Points, in no order, along strands that fork and pass close to each other.
In the rows, zero is written as 128.
Two points are linked if the straight distance between their rows is under 124. Some points are linked to none.
Zef: [140 170 131 126 160 162 121  81  95  93 157  89 157 150 102  95 142 132
 129 124 129 158 129  96 168  93 128]
valir: [125 128 164 149 148 176  73  83 104  84 148 118 165 122 219  93 155 121
 158 186 150 123 163  98 122 127  96]
Mopa: [144 141 159  51 125 159 132 130  99 134  65 140 126 120 113 112 139 139
  87 167 145 130 154  97  92 119 130]
Tedin: [115  82 188 124  79 110 143  93 137 145 177 144  91 134 122 153 115 119
 150 149 127 110  87 129 132 157 143]
Vuk: [132 149 107 135 104 120 174 118 101 164 128 114 162 131 131 148 131 144
 112 145 104 185 170 112 152 168  97]
tepa: [144 142  98 164 103 136 116  82 106 106 194 105 113  86 118 154 122 170
 145 176 132 155 118 143 113 162 115]
zozuk: [ 87 112 120 149  74 101 149 143 143 148 148 159  82  88 109 114 143 113
 121 126 112 129 122 111 121 181 148]
lames: [149 130 125 158 166 115 155 118  83 132  94 140 134 133  73 113 134 145
 156 112 127 112 148 177 126 112 141]
pokuz: [139 167 129  99 197 129 129 155 143 149  72 138 159 162  90 150  92  71
 118 131 115  69 128 166 128 120 170]
Melat: [112 136 142  65  97 121 117 155  83  84 173 135 142 133 202 124 138 118
 100 179 137 174 163  35 143 149 119]
tuda: [166 144 193  79 137 130 114 109  88 130 113 165 129 158 117 156 113 122
  76 138 167 107  90  95 128  80 165]
Rur: [136 135 135 100 152 136 167 158 117 147  83 139 144 134  91 152 128  86
  95 124 113  98 161 139 126 125 163]
guv: [117 133 164 111  76  82 150 114  97 157 112 176 132 154 145 160 109 130
  83 134 135 163 105  72 162 149 124]
pepo: [115 143 116 137 150 163 139 165 153  95 165  98 130 141 100 114 154  87
  99  81 100 122 134 100 164 117 159]
Bosa: [128 144  78 191 201  91  99 179 136 117  99 117 169 175 144 157  94 136
 216 107 103 120  90 177 160 159 107]
pora: [188  76 138 124 111 102 170 122 143 174 153 146 114 151 123 183 139 167
 162 109 151 124 138 174 117  88 101]
mot: [128  77 157 103  72 105 158 135 142 174 151 161 102 126 115 180  94 117
 115 121 135 114 110 136 127 130 131]
pedan: [113  44 153 172  81 124 128 115 173 140 149 175 103 112 179 162 144 111
 167 148 141  77 132 142 130 138 123]
Mol: [ 87  96 151 173 124 134 125 115 130  91 117 166 106  89 153  78 191 119
 138 142 122  84 147  84 123 151 148]
vazof: [132 184 104  63 147 178 123 153 131 141  82 115 128 106  85 104 129 114
  71 142 135 124 155 117  83 128 134]
kor: [110 119 143 128 161  67 138 175 141 144 118 150 115 158  61 148  92  72
 160 119  98 128 126 211 105 152 150]
Tofud: [133 148 119 159 131  90 168 136 135 181  92 165 158 175 119 163 120 104
 118 107  93 119 130 129 162 159 122]
kanen: [143 172 149 110 146 150 116 109  81 125 119 132 151 148 118 122 112 125
  90 120 151 138 110  94 163  82 155]
pap: [106 123 108 158 114  92 144 190 150 140 123 169  86 117  76 123 140 102
 125  97 102 119 133 148 111 172 145]
tud: [129  64 113 165 139 129 111 141 137  98 144 113  88  84 144 111 131 167
 192 114 136 117 140 192  83 103 124]
feza: [114 149 106  98 118 142 142 155 132 151 167 110 129  87  78 117  96  99
 108 148 114 159 173 146  92 173 126]
pone: [131 129 180 116 123 130 118  75  85 114 180 119 111 122 121 121 130 129
 139 173 154 130 110 109 148 108 172]
lele: [121 176  89 164 183 161 129 112 106  78 146  87 160 142  82  79 136 132
 141  93 114 141 126 131 157 118 109]
Nuniv: [133 159  68 185 158 136 132 123  92  98 162  73 148 120 107 162 114 154
 136 133 121 142 106 170 163 127 150]
naba: [104 108 169 150  99 136 101  59 162 122 178  97 113 121 175  99 134 137
 170 182 122 128 103 135 117 166 110]
dudim: [115 143 137 144 132 153  84  43 114  67 192  95 159  91 216 134 141 121
 158 200 136 142 164 107 112 145  90]
tifar: [143  37 152 141  88  95 156  89 155 131 148 175  93 129 159 183 158 123
 161 112 121  83 118 152 132  96 127]
Sedi: [129 133 130 132 164 170  84 156 151  76 144 123  92 109  95  59 133 139
 155 111 122 111 133 150  71 127 122]
Zuli: [170 117 161  93 142 121 111 165 128 158 123 109 103 137 119 143  88 140
 115  84 151 111  89 181  90  75 156]
Tuz: [128 155 163  55 139 153 120  93 141 128 154 109 124 133  55  78 127 103
 128 185 137 147 149 122  98 130 132]
nufo: [140 184  89 176 172 109 117 153 161 162 110 123 172 189 144 137  84 129
 173 115  96 123 106 147 168 175 112]
gapi: [141 175  96 109 150 160  84  64 127  81 204  79 153 121  92  96 132 113
 130 132 141 166 150  96 127  73 115]
Kepu: [128 157 140  92 109 155 113 180 144 130 129 148 139 117 158  95 193 114
  60 110 135 136 131  28 111 156 122]
kolef: [116 165 119 154 229 106 122 151 131 114  87 150 164 170  84 106 107  78
 170 114  99  72 129 168 145 138 156]
vebab: [156 141  88 139  90 116 151  79 104 137 122  76 153 127 150 171 141 187
 116 147 105 189 133 130 145 145  73]
dariv: [124  61 164  73  69 120 154 145 132 168 128 173 116  98 146 174 110 127
  99 159 166 113 142  96 111 134 123]
zek: [123 113 118 115  87 144 125 148  91 123 149 166 136  74 185 128 161 127
 119 180 143 145 195  63 100 176 101]
zaki: [110 184 126  60 161 142 132 159 176 148  69 120 149 158 100 136 118  73
  43 119 137 104 107  96 135 112 163]
voko: [130  59 164 144  93 132 114  91 145 165 138 132 124 109 212 150 130 147
 169 165 171  98 127 146 119 109 117]
Dunus: [156 111 183  96 103 132 121 107 119 155 118 138 125 121 156 134  95 161
  92 126 169 130 104 107 106  94 140]
Rer: [127  89  94 144  74 137 147 129 101 143 160 157 115  67 148 167 141 146
 132 162 151 142 174 102 129 151 121]
Kam: [164  94 183 102 142 147 145 125 136 107 103 143 122 155 130 140 151 111
  96  83  96  80 121 116 110  93 137]
fanom: [140  93 152 142 141 155 100 122 151 121 145 121 104  98 134  79 128 143
 174 150 142 101 151 172  63 129 125]
rut: [124 137 133 163 104 146 114  96  89 105 113 146 106 118 140  98 150 149
 126 102 120 123  98  84 155 125 132]
Pizu: [127 154  28 180 141  99 117 156 134 143  73 112 155 144 138 130 111 172
 173  81 116 144  98 179 161 137  62]
zem: [127 118  58 171 152 106 121 163 101 119  94 104 130 127 117 117 117 168
 186  66 121 151 113 201 132 105  90]
sopa: [114 100 106 105 103  61 176 132 159 198  99 135 132 142 127 169  87 130
 139  97 126 144 133 190 150  99 126]
Dezu: [108 121 115 142 162  67 156 157 146 173 121 114 148 161 122 173  78 100
 184 135  99 132 132 207 149 153 146]
genu: [150 137 145 142 134 125 137  78  88 128 186 101 118 121 101 117 126 156
 153 168 142 153 120 153 114 134 140]
tapu: [120 136 102 167 201  93 137 139  93 131  77 136 151 142  91 115 103 115
 179 100 115  87 125 198 148 104 156]
vov: [150 158 128 129 141 174  88  52 118  70 215  85 146 108 155 116 146 140
 151 162 142 153 144  98 114 113 105]
mut: [ 99 129 143 145 140 193  62  89 159  73 171 104 148 112 198  81 157  93
 139 154 144 110 144  77 143 104 118]
Fir: [152 168 128  86 173 144  97 172 138 157  90  99 143 149 105 113  66 131
  93  88 148 120  99 169 104  88 141]
lasi: [138  85 114  97  58 126 143 124 126 176 145 153 122  80 159 166  98 166
 112 149 177 151 152 114 114 115 104]
Geguz: [ 99 128 102 177 155  76 131 197 146 128 106 151 112 148  83 128 120 110
 167  92  96 154 130 186 122 166 126]
fefif: [ 90 110 130 160  89 132 110 113 167 121 166 129  87  80 154  89 129 126
 147 148 112 126 130 122  99 174 131]
vikir: [123  93 175 174 112  99 139  90 141  94 166 142  80 148 114 143 149 127
 158 127  98 105  79 146 138 140 159]
zif: [ 82 122 185  62  93 133  79 115 141 120 128 133 148 123 227  88 108  94
 109 202 156 143 144  68 112 148  96]
bok: [127 147 146  69 146 185  92 109 180  88 136 131 115 142  66  82 174  97
 130 199 156 117 152  79  96 119 129]
fubag: [160 116 178  78 128 110 152 126 144 152  65 165 142 169 121 157 114 114
  54  93 118 107 121 116 103 108 122]
zuzik: [114 173 109 117 140 135 154 134  82 140 129 113 180 125 141 134 131 105
  86 140 118 169 169  80 168 137 134]
rege: [ 97 162 104 142 129 150  98 111 107  92 134 125 101  88 101  64 136 117
 113 105 121 117 108 103 138 116 162]
Sivim: [138 156  95 185 188 110  97 168 119  99 118  77 151 189 119 143 116 145
 188  82 111 155  58 188 155 139  96]
vunav: [150 117  77 136 110  95 161  79 115 164  89  95 146 134 141 144 145 199
 146 114 125 165 129 168 158  93  78]
simu: [ 84 141 111 167 135 145 107 114 133  67 143 141 108  79 129  42 187 124
 126 118 114 112 129  79 122 151 140]
Ber: [110 194  86  89 190 160 136 152 132 144  82  97 180 122  95  88 134  78
  92 136 117 116 175 114 137 131 142]
dav: [157 105 126 172 157  94 129 183 137 122 151 120 120 182 110 197 119 125
 165  77  98 146  97 199 129 125 120]
Lus: [134 134 148  87 101 152 122 121 142 152 148 113 112 104 109  98 101 128
 118 148 126 144 143 125  84 144 123]
kom: [125 156 136  66 144 175 126 169 160 108  99 127 128 141 110 107 196  94
  60 114 129 103 135  49 117 124 136]
tetu: [161  94 156 101 109  95 134 127 146 180 121 130 117 131 148 161  72 168
  88  88 175 131  93 157 102  73 137]
vego: [110  96 158  83  85 126 126 140 151 146  63 158 110  93 189  95 153 133
  81 122 136 113 145  66  97 124 123]
volum: [126  97 100 185  89 106 145  94 116 115 106 162  89 112 124 132 169 175
 153 109 120 118 113 132 154 121 122]
pedi: [143 135 163 107 120  90 165 128 116 174  85 183 161 171 125 175 103 101
  71 122 125 129 132 103 146 138 124]
Til: [162  56 133 138  99 115 147 110 139 169 182 133  98 105 148 164 136 165
 187 156 178 115 132 174 107 109 114]
lerur: [115 126 182 107 126 136 117 103 120  96 146 162  90 121  93 122 144  83
 118 163 139  91 118  96 136 122 186]
nug: [114 104  92 141 102  69 176 125 140 172 133 101 127 145 100 171 109 144
 165 141 109 164 123 198 154 151 113]
Bape: [145 107  72 150 102 123 120 139 126 138 131 128  97  92 123 128 122 180
 165  92 139 147 136 180 108 100 104]
zuka: [132 118 157 112 119 158 127 140  94  89 151 146 132 120 160 121 166 119
 116 166 129 142 174  54 137 147 129]
nefi: [113 180  92 115 153 164 121 185 147 115 123 112 144 127 100  79 162  89
  76  70 123 112 120  78 143 126 141]
guge: [129 149 128 116 166 189  73 107 171  70 167 118 121 109  90  49 152 116
 144 163 148 107 154 109  85 109 122]
Lut: [120 129 118 130 121 139 131 167 154 128 151  91 111 131 131 139  97 121
 104  81 101 140 110 143 142 118 156]
fezo: [ 93 201 105 134 154 116 110 137 152 146 120 126 145 156  85  87 104  73
 116 115 108 127 113 122 169 136 158]
dotur: [ 86  86 182  73  78 100 106 149 134 128  85 161 127 112 235 110 123 124
  87 163 159 127 143  55 109 138 119]
zerot: [121 187 102  68 185 170 113 169 170 139  60  94 169 147 112 106  85 112
  52  94 154 107 116 114 124  98 138]
kol: [125 131 160  35 134 189 131 150 185 108  72 119  98 137 132 135 156 104
  67 149 145  91 118  81  87 117 149]
Lelo: [135  63 149 114  95 137 139 116 139 138  79 153 119 102 190 116 151 162
 128  98 139 106 155 100 117  81 109]
Peb: [140 187  51 178 135 121 121 135 133 165 101 103 177 147 150 141  89 161
 139 111 103 149 112 151 167 164  87]
Filop: [107 113  87 205 143  67 139 154 138  85 135 113 101 140  88 176 131 158
 166 135 105 153  84 196 146 149 135]
puzuf: [109 109 164 113 110 132 119 121 110 114  89 189  81  94 111 103 166 102
 117 157 137  76 131  87 109 140 167]
soz: [ 95 118 115 190 114  77 147 120 134  99 138 130  88 139  95 155 138 122
 139 102  85 122  75 161 161 146 166]
zot: [ 92 117 177 109  83 138  86  75 135 129 168 116 144 126 217 109 117 113
 146 199 143 145 121  91 128 162  95]
keta: [163 127 169 114 130 135 145 101  78 144  89 160 126 136  94 107 150 148
 135 142 137 123 157 123 112 117 123]
viv: [138 145 129 126 133 161 155 161  96 132 132 144 144 115 104 135 157 108
  89 134 123 135 176  88 137 145 145]
razo: [171 107 125 121 119 117 172 119 123 184  95 139 152 149 130 151 127 176
 127  97 144 147 162 148 132  89  93]
Bupu: [140  78 148 123 117 128 155 123 126 129 100 129 107 116 142 129 137 142
 131  82 113 103 133 142 122  84 144]
vuvul: [155 132 102 176 122  97 147 146 138 153 115 152 128 178 112 176 125 139
 138  72 107 124 106 167 152 130 107]
Vel: [151 111 122 140 121 140 147 128 125 130 158  59 131 134 158 170 108 163
 120  97 112 149 100 155 149  95 142]
doz: [123 172  53 185 179 146 105 161 117  75 135  73 158 148 114 106 113 137
 155  75 105 150  87 160 157 149  86]
zor: [116 134 138 100  66 100 134 126  77 117 142 145 135 134 188 152 116 153
  97 171 139 192 126  56 152 160 107]
Tesad: [158 114 126 167 157 123 139 140 106 111 162  80 117 152 112 160 128 155
 162 100 120 131  95 186 133 107 146]
leso: [121 158  46 186 114 121 130 134 105 120 158 117 121  89 101 152 115 154
 128 128 117 160 127 160 138 158 128]

A fork is a point with three links, a tip a point with one. Leave the first point through the second and follow the links. Name the first fork or tip that comes.
viv / zuzik -> tifar
simu / Mol -> Tesad
Geguz / pap -> pedi
Lelo / vego -> sopa

Follow the links from the first point to the second, and from the first to the third. Name the last point that the two ways share.
vikir / Til / Geguz -> zuka
genu / tifar / Bupu -> pedi
kol / puzuf / zozuk -> Tesad
simu / Geguz / voko -> pedi
vebab / Tedin / puzuf -> zuka
Geguz / Kepu / puzuf -> Tesad
naba / tifar / vazof -> viv
zerot / mut / feza -> Zef
guge / mut / tetu -> Zef
razo / Vel / Ber -> viv

Name the points in between on the shortest way along the links from the first point to the second, in order.
zuka / nefi -> Melat zor guv pedi Tofud vuvul dav Tesad Vel Lut pepo
Mopa / vego -> keta lames tapu kolef pokuz Rur viv zuka Melat zor guv pedi fubag Kam Bupu Lelo
simu / soz -> Mol puzuf lerur pone genu tepa leso Nuniv Tesad dav vuvul Tofud pedi guv zor Melat zuka zek Rer lasi dariv mot Tedin vikir
sopa / guv -> nug Dezu kor Geguz pap zozuk fefif naba zot zif dotur vego Lelo Bupu Kam fubag pedi
Zef / bok -> lele doz Sivim Bosa nufo Peb Pizu zem Bape tud fanom Sedi guge
